Points on a hilly landscape, in no order, each with its height.
A ball rolls from a point to the lowest of its 2 nearest points, and stops where none of them is lower. Distance is the straight distance between rows; heights are no part of it.
z890 (h 301): [ 14  11  -9 -12   3 -11  16 -10   3 -25  24  -4  -6  -1   6  -8 -10  15
  20  -6]
z607 (h 198): [ 13   5 -30  -1  -9  13   4 -19  14   8 -10  -6  -6   5   4  -9   7  -7
 -16   0]
z397 (h 43): [ -2  -3   4   5  12   1  -7   4  28  16  11 -14   0   1 -11  14  -3  16
  -1  -1]
z408 (h 513): [10 -3 15 -8 -8  0 -7 11  8 -7 -7  9 -7 -7 -3 -9 -1  3 15  0]
z695 (h 255): [ 10  -1 -15  -5   8  -3   2 -19  20  12  15 -17  -4   6   3  -1 -11  14
  -6  -7]
z555 (h 277): [ -1   1  -3   7   1  11   0  17  13  19   1 -15 -12  -6 -14  12  -2 -12
  -9  -6]
z841 (h 275): [  2   2 -18  18 -20 -13 -18   0 -24  23  -2  -8  16 -13  -8   9   2 -16
   5   5]
z945 (h 367): [  8  11   2   0  -1  -9  15 -22  -7   2   2  -7   3  13  21  -7   0  -5
 -19  -1]
z802 (h 140): [ -9   9  28   2   1 -12   1  11   1 -34   4  13   9  -9  -5   1  -1   8
  22   2]
z128 (h 390): [  0  -6   4  16 -10   5   1  11 -17  17 -16   4   4  -7  -2  17   7 -18
  -6   3]
z492 (h 497): [ -5  -3  12  13   4 -12  -6  -3  -1  13 -16   6  -2   3   7   8  10  -5
  -7   4]
z401 (h 155): [-12   0   6  -5  15  20  16   4 -15  -1   7 -10  -3  12   5  -5   9  -6
 -18   0]
z879 (h 245): [  6   8 -18  12  -8   6  -1   7  11  20  -1 -14 -10  -6 -10  10   0 -17
 -11  -4]
z363 (h 409): [  1   4  -9   1   5 -15 -14 -10  14  -9  -5  10 -10   7   4 -15   9   7
  10   7]
z764 (h 349): [-15   9 -17   1  16   9   6 -10   1 -12  -4   0 -14  11   0 -17  21  -9
  -9   5]
z387 (h 261): [  0  16 -13 -12   9   9  20   4  -1 -24  13  -5 -19   3  -3 -12   2  -5
   7  -4]
z543 (h 112): [ -3   0   9  -6  12  14   3  11  15   6   9 -14 -11   2 -10   4   0   5
  -3  -5]
z206 (h 104): [-26   0 -25   0  16   1  -2  11   2 -23   8  15  -9   9  -9  -9   5  -2
   9   6]
z192 (h 205): [ -8 -27   6  -2   4   7 -21  14  -4  11  -8  14   4  -1  -7   0   3  12
  12   8]
z593 (h 148): [  3 -21   3   2  -9   0 -16   6 -12  14 -20  17   4  -3   4   1   2  -3
   6   9]
z262 (h 178): [  8 -12   4 -11  -8  -5 -13  -1   5  -2   3   7   7   0   2 -12 -11  14
  11   1]
z509 (h 141): [ -1  -4  -6 -11   5   0  -7   5   9 -14  16   4   2   3  -6 -13  -5  17
  17   4]
z801 (h 109): [-17  -4  15  -2  17  13  11   3 -11   5  11 -13   2  11   2   4   1   0
 -15  -4]
z636 (h 325): [  2  -5 -10  11  -5   8  -9  10   5  18 -18   5  -9  -3  -4   6  12 -14
  -9   4]
z995 (h 407): [ -1  13  -7  -3   4  14   6   7   5 -11 -14   4 -21   1  -5 -13  22 -14
  -2   5]
z919 (h 494): [ -8  -5  10  16   1 -17  -7  -2  -9  17 -11   2   8  -5   2  19  -1  -7
  -5  -2]
z868 (h 364): [ 11   9  -2  -4 -16  26  13  12  -9   1 -14   7  -5   1   1  -2  17 -14
 -14   5]
z65 (h 179): [-15  -7   8   0  20   8 -13  17  16  -5   7   2  -1   3 -15  -1  13  19
  12  11]
z609 (h 114): [ -1  -5 -25  -5   4  16  -9  -8  26   3 -14  -4 -17  -1 -12 -13  13  -2
   1   0]
z912 (h 186): [ 10  -4  -9  12 -23 -14  -9  -6 -16  17 -17   9  15  -5  10  10  -3 -13
  -5   4]
z297 (h 767): [  1   7  30   4  -4  -8   7  -9   0  -2  -3  -6   6  -8   6  12 -12  -4
  -7 -13]
z355 (h 111): [  7 -16  -9   1 -12   7 -14   6  -7  14 -20  15   1  -1   4  -3   7  -6
  -2  10]
z546 (h 169): [-20  -9   7  -2  23  14  -7  13   7   1   9  -2  -6   7 -12  -1  12  13
   2   6]
z101 (h 307): [ -3  -6 -23  18  -5   4 -14   7   3  26 -14   0  -4  -4  -8  11  11 -15
 -10   6]
z329 (h 532): [  6   1  27   7  -5 -10  -6   5  18   5  -8   0  -1 -11  -5  13  -4   3
   6  -5]
z365 (h 769): [ -1  12  29  14  -1 -21   3  -8  11   5  -6  -7   5  -9   2  20  -7  -2
  -5 -11]
z428 (h 180): [  8   8  -1 -14  16  13  14   0  16  -7  19 -22 -16   0  -5   1  -2  14
   8  -8]
z795 (h 297): [ 12  -3  -3  -8  -6  14  -3  13  13   7 -10   0 -15  -6  -7  -6   2  -6
   0  -1]
z851 (h 368): [  3 -12 -21  -1  -4  10 -10  -1   7  17  -6  -1  -3   3  -1  -4   0  -3
 -11   2]
z823 (h 427): [  2  13 -12  -2   4  23  13  -4  10  -3 -13  -6 -18   4  -4  -8  21 -14
 -14   1]
z955 (h 728): [  7   3  24  -5 -14   0  14 -10 -17  -8  -5   1  10  -6  14  -1 -12  -9
 -10 -10]
z858 (h 441): [  5   3   0   7 -18  10   9  11 -15  13   2 -11   7  -9  -4  13  -7 -18
 -12  -6]
z615 (h 502): [ -9  -5  -3   4   8  -1 -17   4  10  -1 -17  13 -15   3  -3  -9  20  -1
   7  10]
z379 (h 294): [  4   2 -26  13 -15   0  -3  -6 -10  20  -6  -2   9   4   4   8   5 -12
 -18   6]
z911 (h 310): [ -8  14 -29 -15  12  10  23  11   0 -30  15  -2 -20   1  -9  -4  -6  -7
   9  -5]
z688 (h 276): [  4  -7  11   0  -9   3   0   2 -16   1 -15  13   2   1   9  -6   6  -8
  -3   4]
z63 (h 295): [ -5 -26  -3   1  -3  17  -4  13 -22  19  -4   3  11  -3  -5   8  -6  -4
  -4   1]
z346 (h 236): [  1  -7  17   5  -9  -4   3  -3 -18   6 -13   6  10  -5   9   7  -5  -8
  -7  -3]
z198 (h 330): [-12  14  -4   3   9  -7  12   3  -9 -25   4  10 -13   8   5 -13  11 -11
   4   4]
z275 (h 305): [  7   9 -27  18 -24   1  -5   2 -14  21  -6   0   9  -3  -3  13  10 -16
 -10   7]
z483 (h 124): [-23   1 -26  -1  11   1   3  22   3 -26   4  24 -10   5 -11  -3  -1  -5
  11   4]
z129 (h 217): [ -5   1   4  -1   1  26  20   6 -22   4  -1  -4   3   9   6   4  12 -12
 -22   2]
z787 (h 338): [ 14  -7  -2 -10 -14   7   4   2   1  10  10 -12   5  -4   1   1 -23   0
  -4 -10]
z258 (h 360): [ 11  -5  -8 -14 -10  14   8  -2  -9   2   5  -3   4   4   8 -13  -8  -2
 -11  -1]
z485 (h 30): [ 16  11  17   0   7 -14  10 -14  25  -4  11 -15  -1  -3   4  10  -5  21
   8  -5]
z242 (h 166): [-12  16  24  -1   5  -7  14  13  -6 -38  11   8   2  -4  -3   1  -5   2
  19  -4]
z566 (h 214): [  5 -16   5  -7  -6  -1 -11   1   5   9   6   0  10  -1  -1  -1 -16  13
   3  -2]
z872 (h 84): [-14  -5  13   1  16  11   5   6   3  11  14 -16  -1   7  -5  10  -3   4
 -12  -5]
z958 (h 195): [ 21   1  -9 -13  -7  -5   7 -19   2  -2   9  -6   0   6  15 -15 -12   6
  -3  -5]
z983 (h 82): [  9  -5 -12 -18   1   2  -1  -5   6 -11  22  -3   1   4   0 -17 -14  19
  14  -1]
z716 (h 772): [ -1   7   6  11   1 -19   5 -13   0  15   2 -11   7   3   9  12  -7  -5
 -15  -6]
z654 (h 357): [  8   8 -23 -21  -2  25  16   0  -6 -15   7  -6  -8   5  -1 -20   2  -5
  -5   0]
z232 (h 47): [  9   3 -11  -5  13   6  -1  -7  32   2   5 -11 -19  -1 -10  -2   6  13
   7  -3]
z514 (h 406): [  1   3 -16 -17  -6  28  13   7 -18 -13   4   2  -1   9   2 -19   8  -7
  -9   6]
z141 (h 218): [-20   0  -1  -6  19   3   5   2  -9 -15  20  -2   0  14   1 -12   3   7
   1   3]
z584 (h 188): [-18  -1   4   2  15  -6  -7  11   3 -20  14   8   9   6  -6  -4   5  18
  16  12]
z952 (h 209): [  8  -4   7   7 -17 -13  -4  -5 -13  12 -17   8  11  -5  11   7  -5 -11
  -8   0]
z102 (h 288): [-12  -6  24   9   7 -10 -11  -5   5   6   2  -3  28 -11  -5  25 -12  18
  -2  -3]
z194 (h 771): [ -7  10  19  15   4 -29  -1 -16   0  11  -5  -5  12  -2   9  19  -6  -1
 -10  -7]
z792 (h 121): [ 17 -16  -7  -7 -25  12  -8  14  -4  13 -10   7   4  -9  -1  -4 -10  -7
  -1   0]
z663 (h 345): [  3   8   5   0   6   2  12  -6   2  -2   0  -7 -10   7   8  -7   7  -6
 -10  -1]
z965 (h 651): [ 17   4  17 -10 -14 -18   2 -16  -1 -14   0   5   7  -3  13 -10 -16   7
   9  -6]
z924 (h 365): [  6  15 -18 -11   5  -5  22  16  11 -32  13   7 -20  -9  -9   8  -7   4
  24  -6]
z534 (h 583): [  3  -8  18  -9 -12  22  12  14 -22   0  -6   1   6  -7   2   2  -5 -11
  -8  -5]
z139 (h 293): [ -6  -9 -17  18  -2  -8 -18   3  -2  28 -10   0   1  -2  -5  13   5 -10
  -5   6]
z460 (h 185): [ 13 -17  -6  -1 -20  -2 -17   9   5  18  -8   4   4  -9  -2   1 -14  -2
   3  -1]
z561 (h 328): [ 16   6  -7   0 -29  21  11  10 -12   8 -13   9   5   0   2   5   8 -13
 -16   3]
z189 (h 181): [ -2   5 -11  -8  -1  -5   6  24   6 -31  12  17  -4  -4 -11  -2 -13   5
  25   2]
z484 (h 350): [  1 -16 -21  -8  -2  22 -11   8   4  12  -8   3  -5   0  -7 -10   5  -3
  -6   4]
z319 (h 391): [-14   8  19  -2   9 -19   6 -15 -15 -22   9   5  12   9  14  -8  -2   7
   2   0]
z915 (h 327): [-18  -7  31   2  18   8  -4  10   4  -5   6  -4  13  -2  -9  12   4  19
   5   4]
z55 (h 342): [ -4  16 -29 -10  13   2  22   8  11 -31  13   2 -24  -4 -11   4  -2  -1
  16  -8]
z60 (h 458): [  6   4   3 -13  -5   3   7   8  -8 -19   6   6  -6   0   2 -18  -4  -3
  11  -1]
z576 (h 21): [ 16   7   9   0  10  -5   3  -7  33   1  13 -17  -5  -3  -4  10  -1  24
  11  -1]
z698 (h 79): [ -1   0   9  10   8 -22 -18  -8  22  13  -9   4   3   4   2   9   6  13
   1   7]
z585 (h 254): [  2  -5 -10  10 -20  -8 -11   2 -19  19   3  -7  18 -13  -4  10 -14 -13
   0  -3]
z515 (h 530): [-17 -18   9   7  15  -8  -7  -8 -16  17  -1   2  17   7   4  14  -2   9
  -6   2]
z929 (h 151): [  9  -9 -14   9 -17  -5 -15  -2  -5  19 -23  13   3  -1   8   4   5 -10
  -6  10]
z681 (h 266): [-13  -7  17  13   2 -16 -19  -9  -8   8  -4   4  30 -21  -9  30 -18  12
   2  -7]
z567 (h 199): [  4   8 -20   4   4  17   8  -5  21  13  -4 -17 -16   1  -7   3   7 -11
 -17  -6]
z392 (h 334): [  8  14  23   2   2 -19   7 -11   7 -15  -1   2  -7   1  10  -6   3   2
   7  -3]
z960 (h 143): [  2   4   4 -10  16  16  11   5  18   2  17 -23 -14   4  -8   5  -4  10
  -2  -8]
z376 (h 401): [-11   3  18   8  16 -10  -6  -2   9  -1  -4   4  -5   7   2   0  15   7
   1   6]
z25 (h 296): [ -1  -4  -5 -16   1  11   7  -1 -13  -9  14  -3   2   9   7 -19  -7   3
  -3   0]
z950 (h 248): [-11 -19  16  11   1 -10 -20  -1  -7  13  -9  10  23 -14  -8  24 -11  12
   7  -2]
z209 (h 91): [ -9  -1  28  -2   7  -5   0  -2  -3 -11   4   2   8   0   2   0   0   9
   5  -2]
z473 (h 431): [ 13   7  16 -12  -6  -9   7  -6   5 -26  17  -1   9  -7   2  -5 -16  18
  24  -6]
z34 (h 270): [ -1  -4 -18   3   3   5   1  -5   6  19  10 -16   1   6   0   5  -8  -2
 -17  -4]
z676 (h 331): [ -2  11  17   0   1 -16   5  -6  -6 -18  -2   9  -3   3  11 -11   5  -2
   7   1]
z375 (h 444): [ -3   7  15   8   2 -21  -2 -13 -10  -4 -18  12  -2   8  19  -6  15  -6
  -4   7]
z673 (h 376): [ -4 -10  13  11  -1   6  -2  13  -9  14 -15   6  -3  -6  -3  12   8 -12
  -4   1]
z600 (h 50): [  0  -2   7   7   3  -6  -7   3  20  14   6 -10   1  -3  -8  13  -8   8
  -1  -3]
z597 (h 691): [  9   4  19  -9 -16   7  15  -3 -21 -13  -5   4   7  -1  13  -9  -3 -10
  -6  -3]
z147 (h 480): [ -8   7  14  19  -9  -8  -2   2 -18  10   0 -12  10 -20  -9  22  -8 -18
  -2 -11]
z142 (h 387): [  6  12   3  -6  -3  23  14  14  -4  -6 -13   3 -15   1  -2  -7  20 -17
  -9   4]
z899 (h 60): [ -2   0  16  -4   7 -11   2 -14   6   0  13 -10  13   7   6   2 -11  18
  -3  -3]
z527 (h 354): [  9  10  -4   1  -2   1  11 -13  -1   0  -6  -2  -5  10  13  -8  10  -9
 -17   2]
z946 (h 189): [-10 -13   9  -1   9   3 -18  14   6  -2  -3  12  -2   1  -9  -4  10  12
  14  10]
z247 (h 541): [-16 -11   2  11   4  -4   0  -7 -33  16   4  -7  24  -6  -2  21 -15  -5
  -7  -7]
z230 (h 115): [-14   2  31   0   8  -5  -1   3  -5 -24   5   7  12  -4  -1   0   0  13
  12   0]
z42 (h 250): [ -2 -21   1  -2  -7   6 -10   9  -7  17   3  -1  11  -5  -4   6 -16   2
  -2  -4]
z522 (h 612): [ 19   1  18 -15 -15  -5   7  -8  -1 -13   4  -1   4  -7   8  -9 -19   5
  10 -10]
z692 (h 640): [ 12  -1   8  -9 -20  18  14   6 -20  -2  -6   4   8  -1   9  -5  -3 -11
 -11  -1]
z830 (h 418): [  1   3 -17   1   1 -10 -12 -16   8  -7 -12  10 -10   8  10 -19  13  -2
   2   8]
z963 (h 252): [ -8  -6   0 -10  11   8   5  -4  -8  -2  16  -7   3  13   5 -12  -3   7
  -8   0]
z449 (h 173): [-10   1  -4  -2   9  -2  -9  17  12 -20  10  12   0   1 -12  -6   3  15
  22  10]
z753 (h 273): [ 16  -4  -1  -5  -9   8  -3  13  17  14  -5  -5 -12  -9  -9   2  -8  -4
   2  -5]
z752 (h 366): [ -8   1 -20  -2   9  12  -2  -9   8  -4  -9   0 -12   8  -1 -17  18  -6
  -7   5]
z517 (h 670): [ 16  -2   6  -7 -14 -25  -8 -20   2  -1  -7   8  10   2  18 -11 -13   8
   4   0]
z856 (h 306): [ -5 -16  -3   2  -4  22   8  11 -27  16  -3   0  11   1  -2  11   0 -10
 -12   2]
z398 (h 228): [ 20   3 -14  -4 -10  -9   5 -22   5  10   2  -8   1   6  15  -6 -11   1
 -12  -4]
z293 (h 417): [ 13  11  -3 -15  -5  -1  13   7   0 -25  10   2 -14  -4  -1 -12  -7   0
  20  -6]
z52 (h 68): [ -3  -1  -1  13   9 -15 -15  -6  22  18  -8  -1  -7   4   0   8   7   4
  -6   3]
z457 (h 262): [ 13  13 -17 -15   7   0  19 -10   7 -21  23 -11 -18  -3   3  -7  -3  11
  17 -10]
z587 (h 553): [-16  -2   2  15   0  -8  -5  -9 -37  12   7 -12  25 -16  -8  21 -14 -10
  -2  -9]
z227 (h 421): [ -4  11 -12  -2   6   5   2   6  12 -18  -7   7 -23  -2 -10 -14  16  -9
   9   3]
z533 (h 281): [ -2  -3 -27  11  -5   0  -5  -5  -6  24   5 -11   8   4   0   6  -3 -10
 -18   1]
z578 (h 42): [  5  10  24   0  10 -14   5 -17  16  -9  13 -13  13   1   5   8  -7  22
   5  -2]
z143 (h 346): [-17  -9  34   0  13  13   2  14  -6  -1   1  -2   3  -5  -9  13   1   5
   1  -4]
z734 (h 397): [-19  11  20   6  13 -22   5  -6 -10 -28   8  10  10   7   8  -3   4   7
   9   4]
z372 (h 182): [ -3 -28  10   1  -4   4 -18  12  -9  13 -17  16   6  -6  -5   6  -1   3
  11   5]
z270 (h 531): [ 19   0  10 -20  -8   2   7  -1   6 -13  14  -6   1  -6   1  -8 -19  14
  17  -9]
z396 (h 534): [-19 -12   5   9  10  -8  -2  -6 -17  19   7  -8  18   3   0  18  -9   3
 -10  -4]
z121 (h 119): [ 13 -16  -8 -13 -15   2 -14   1   0   4  -4   9   3   0   5 -16 -10   5
   6   2]
z706 (h 386): [ 11  17   0 -11  -1  -6  16  12   7 -31  12   4 -17  -9  -5  -2  -6   4
  27  -6]
z525 (h 507): [-13  -6 -10   3   7   1 -18   5  -2  -7 -17  21 -13   5   0 -14  22  -4
   9  14]
z889 (h 153): [-23   0  -5  -4  26  15  -3   9   7  -8  12  -4 -12   9 -13  -8  14   7
   2   4]
z186 (h 59): [-2  1  1 11  7 -9 -5 -4 17 17  0 -8 -7  3 -2 10  1  0 -9 -3]
z971 (h 129): [  2  -3  14   0   2  -9 -15   3  18  -5   0   6   4  -2  -4  -3   1  19
  15   8]
z513 (h 526): [-14 -21  -5   1  13  -2 -10  -9 -17  15  -2   7  11  13   7   0   3   8
  -7   8]
z480 (h 222): [ -6  16  -9  -4  11  -6  17   5   3 -29  18   3 -13   5  -1  -6  -2   1
  12  -2]
z647 (h 336): [-18  14  -9   7  16  -4   7   0  -3 -21  -2   8 -16  10   2 -14  20 -11
   0   6]
z80 (h 416): [ -2  -2 -19 -11  -4  26   4   6 -13  -9  -6   9  -4   6  -1 -18  14  -8
  -7   8]
z686 (h 388): [ 23  -6 -12 -16 -17  13   8  -3  -2   7   9 -10   4   0   6  -8 -20  -1
  -7  -7]
z140 (h 31): [ 13 -16 -11 -11 -18  13 -13  11  -2   8 -14  13  -1  -5   1 -13  -2  -4
   2   5]
z188 (h 32): [  9   3  -2   1  12   0  -3  -5  34   9   9 -14 -11   0  -9   7   1  17
   4  -2]
z852 (h 160): [  9   3 -27  -3   1  18   4 -14  24   7 -12 -12 -16   0  -7  -7  11  -8
  -9  -4]
z964 (h 258): [ -3  -2  -7   6  -5  23  14   7 -23  14  -4   0   7   7   2  11  12 -13
 -21   5]
z187 (h 220): [ -6 -27  13   5  -4  -1 -16   5 -16  14 -14  14  15 -12  -6  17 -12   2
   8  -1]
z46 (h 200): [-21   1   3   0  16  -7   0   4  -7 -20  15   6   3  11   0  -8   5   9
   8   6]
z146 (h 227): [  9   9  -8  -3   9  16  12  -2  23   7  -2 -17 -24  -3  -8   2   7  -6
  -7  -8]
z564 (h 315): [-18  -6  37   7  17  -1  -6   1   1  -8   0   2  20  -5  -5  15   4  19
   5   4]
z877 (h 251): [ 22   2 -25   2 -25   6   0  -6   2  15  -6  -1   4   0   5  -2  -6  -9
 -13   0]
z650 (h 316): [  4  16 -18 -19   4  25  22   5  -4 -20   5  -9 -17   2  -5 -15   7 -10
  -3  -2]
z468 (h 490): [ -9   2   8  22  -5 -19  -7  -3 -21  16  -9  -4  13 -15  -5  22  -2 -16
   0  -4]
z746 (h 339): [ 12  10  15  -1  -1 -10  11 -12   6  -3   1  -5  -7   3  11  -4  -2  -1
  -3  -5]
z769 (h 95): [  2   5  21   8   8 -25 -12 -10  23  -1  -5   2  12   2   3   7   5  22
   8   9]
z691 (h 76): [  2   0 -25  -5  11   7  -5 -16  30  -2  -4  -8 -18   0  -9 -12   9   6
   5  -4]
z696 (h 287): [ 21   5 -18  -2 -31  15   8   0  -7   9  -8   5   7   2   5   1   1 -10
 -16   2]
z526 (h 256): [  0   3  -1 -11  -4  -6   6  14   0 -31  18  11   4  -3  -5  -7 -16  10
  24  -1]
z493 (h 323): [-10   7   9   0   6  -4   7   6 -14 -20  -1  11  -7   5   7 -13  10  -8
   4   4]
z176 (h 456): [ -1  14   3  20  -5   0  12   3  -8  14  -9  -6  -3   1   3  16  13 -22
 -19   0]
z825 (h 434): [  4   0  -8   4  -5 -14 -15 -16   0   4 -23  16  -4   8  17 -10  14  -5
  -4  13]
z962 (h 240): [ 12   4  -3   0  -1 -20   1 -22  11  11   5  -8   4   6  12   0 -11   7
  -8  -5]
z168 (h 582): [ -6   8  -4  16 -12  -2  -2   2 -30  16  11 -21  16 -15 -10  13  -2 -18
   0  -5]
z475 (h 524): [ 13  -2  24  -2 -10  -6  -7   7  15  -2 -10   6  -4 -11  -4   0  -5   4
  13  -4]
z344 (h 253): [  7  -4  -4   0  -2 -13  -5 -10  15  17  17 -16  12   0   0  10 -22  15
  -3  -7]
z770 (h 279): [  8   7 -23  16 -19   3  -6   9  -3  21   0 -10   2  -8 -10   9   4 -19
  -7   1]
z30 (h 247): [ 13  -3  -8  -5   1 -14  -3 -19  18  12  15 -12   7   5   5   1 -18  19
  -3  -5]
z503 (h 146): [-10   6 -18  -5   4  -4   8  25   6 -30   4  22 -13   0 -10   1  -7  -4
  17   1]
z604 (h 280): [ 13  -6   5  -9  -7   1   1  -4  12   8  17 -17   9  -4  -1   6 -27  14
   2 -12]
z429 (h 308): [ -4   0   4  -4   1   6   5   5 -18 -11  -6  10  -4   5   7 -14  12  -8
  -2   6]
z488 (h 374): [  3   6  10  -3  -3 -19   8 -23 -11  -3   0   0  10  10  23  -9  -5   0
 -11  -2]
z288 (h 113): [  3   6  10   3   5 -23 -12  -8  18 -14   2   7   9   2   2  -4   4  21
  18  11]
z848 (h 196): [ -6  16  10  -3   7 -11  15   3  -2 -31  17   3  -3   4   2  -4  -5   4
  15  -3]
z316 (h 145): [  8  -3  -6 -14   0  -8   1 -17   2  -6  17  -5   6   9  10 -15 -14  16
   3  -2]
z565 (h 249): [ 10  -9 -17   2  -7   3 -12   7  20  22   2  -9  -6  -6 -11   5 -11  -1
  -1  -5]
z486 (h 221): [ 13  -7 -14   5 -24  -3  -9   6  -4  20   0  -5   9  -9  -3   5 -15 -10
  -3  -3]
z886 (h 430): [-12  11  -7   3   8  -5   0  19   5 -24  -5  19 -19   0  -8  -8  12  -9
  15   5]
z653 (h 491): [  9   0  11 -12  -9   7   3  10  -4  -8  -5   5  -7  -4   1 -12  -2  -5
   7  -1]
z215 (h 442): [ -1  -2   2   6  -1 -16  -8 -14 -11   4 -21  15   1   9  19  -5  13  -5
  -5  10]
z959 (h 384): [ -8   2  15  -5   5 -22   2 -23 -15 -10   3   4  16  11  19  -8  -4   9
  -4   0]
z360 (h 568): [-10  -1  -7  18  -6  -1  -4  -1 -40  18   5 -13  21 -12 -11  17  -1 -14
   2   0]
z771 (h 235): [  8 -15 -11  -5  -5   2 -15   3  16  18   7  -5   3  -1  -5   0 -15  12
   1  -2]
z980 (h 285): [ -4   1 -14  22  -8 -20 -18   0 -11  26  -8  -4   7  -8  -3  14   4 -14
   0   4]
z14 (h 399): [-19   6  19   8  18 -20  -4  -5  -3 -14   0  10   3   9   6  -2  15   9
   8   9]
z861 (h 363): [-12 -10  26   3   9  14   2  18  -8   7  -9   1  -5  -5  -7  11   8  -6
  -2  -2]
z321 (h 302): [-17  -7  31  11  14 -10 -10  -6   0   1  -6   4  24  -9  -4  22  -2  19
   0   1]
z590 (h 128): [-25   4 -21  -3  22   9   0   7   7 -19  10   3 -13   8 -14 -11  12   2
   7   3]
z456 (h 403): [ -3   9   1   5  14 -13  -8  -8  19  -7  -1   3 -11   7   0  -7  13  10
   7   6]
z17 (h 73): [ -7  -2  19   2   6 -13  -3 -10   2   4   3  -2  10   4   6   6  -5  11
  -5  -2]
z279 (h 533): [  7  -7  22 -13 -14  16   4  18 -11  -5 -10   7  -1 -11  -2  -4  -5  -9
   3  -5]
z976 (h 229): [ 11  12  -8 -17  12   5  18  -1  12 -20  25 -16 -17  -4  -3  -1  -2  18
  20  -9]
z953 (h 389): [ -8   0 -27  -7   1  15  -3   1  -3 -13  -9  10  -9   5  -2 -22  16  -9
   0   9]
z588 (h 514): [-12 -16  -7   0   9  -1 -18   0 -12   1 -11  18  -2   9   4 -11  14   4
   6  14]
z498 (h 223): [ 18  -1 -34  -2 -17   6  -4 -17  10  13  -8  -2   1   4   5  -7  -3  -5
 -15   1]
z931 (h 351): [ 11   9  -2  -9  -2 -17  11  -6   4 -30  23   2   4  -2   5  -6 -15  18
  25  -3]
z740 (h 468): [  0   7   7  13  -9  -5   4   6  -6  14   3 -15   3 -10  -3  16  -7 -17
  -9  -9]
z327 (h 408): [  0   2  -4  17 -15   5   4  10 -21  17  -5  -4   9  -6  -4  17   5 -20
 -11   1]
z582 (h 451): [  6  18 -10  17 -10   5  13  -3  -1  13 -10  -6  -4   4   4  12  15 -20
 -24   2]
z732 (h 520): [-15 -15   4  -1  11  -4  -9  -3 -18  -1  -2  12   6   9   6  -7   7   8
   3  10]
z642 (h 499): [ -3  -2  11   8   4  -2  -7   7   5   6 -20  11 -14   0   1   0  18  -7
  -1   6]
z838 (h 260): [  0  -2 -12  -3  12   5   1 -11  16  11  10 -14  -7   9  -1  -2  -4   7
 -11  -4]
z443 (h 443): [  7  16 -11   7  -4  16  14  -6   7   5 -14  -4 -12   6   2   1  20 -16
 -23   2]
z762 (h 322): [  3  -6 -10 -12   2  17  -7  12  12   2  -5   2 -15  -2 -11 -13   5  -1
   3   1]
z245 (h 755): [  0   2  31  -1  -8  -4   6 -15 -15  -9  -5   2  14 -13  10   9 -19  -4
 -10 -15]

For each start below, name the point where the ball stops.
z868 -> z852
z484 -> z140
z861 -> z355
z139 -> z140
z242 -> z576
z473 -> z872
z588 -> z355
z25 -> z983
z971 -> z576
z215 -> z355
z375 -> z355

Two balls start at each pair of points below. Name the first point that both come to, or write none.
z101 / z176 -> none
z965 / z319 -> none
z513 / z959 -> z355

Write out the way that a ball takes from each point below.
z80 -> z953, z752, z764, z647, z198, z493, z429, z688, z346, z952, z912, z929, z355
z247 -> z396, z515, z513, z732, z588, z525, z615, z642, z492, z919, z468, z147, z740, z858, z327, z128, z673, z861, z143, z915, z564, z321, z102, z681, z950, z187, z372, z593, z355
z527 -> z663, z746, z392, z676, z493, z429, z688, z346, z952, z912, z929, z355
z168 -> z147, z740, z858, z327, z128, z673, z861, z143, z915, z564, z321, z102, z681, z950, z187, z372, z593, z355
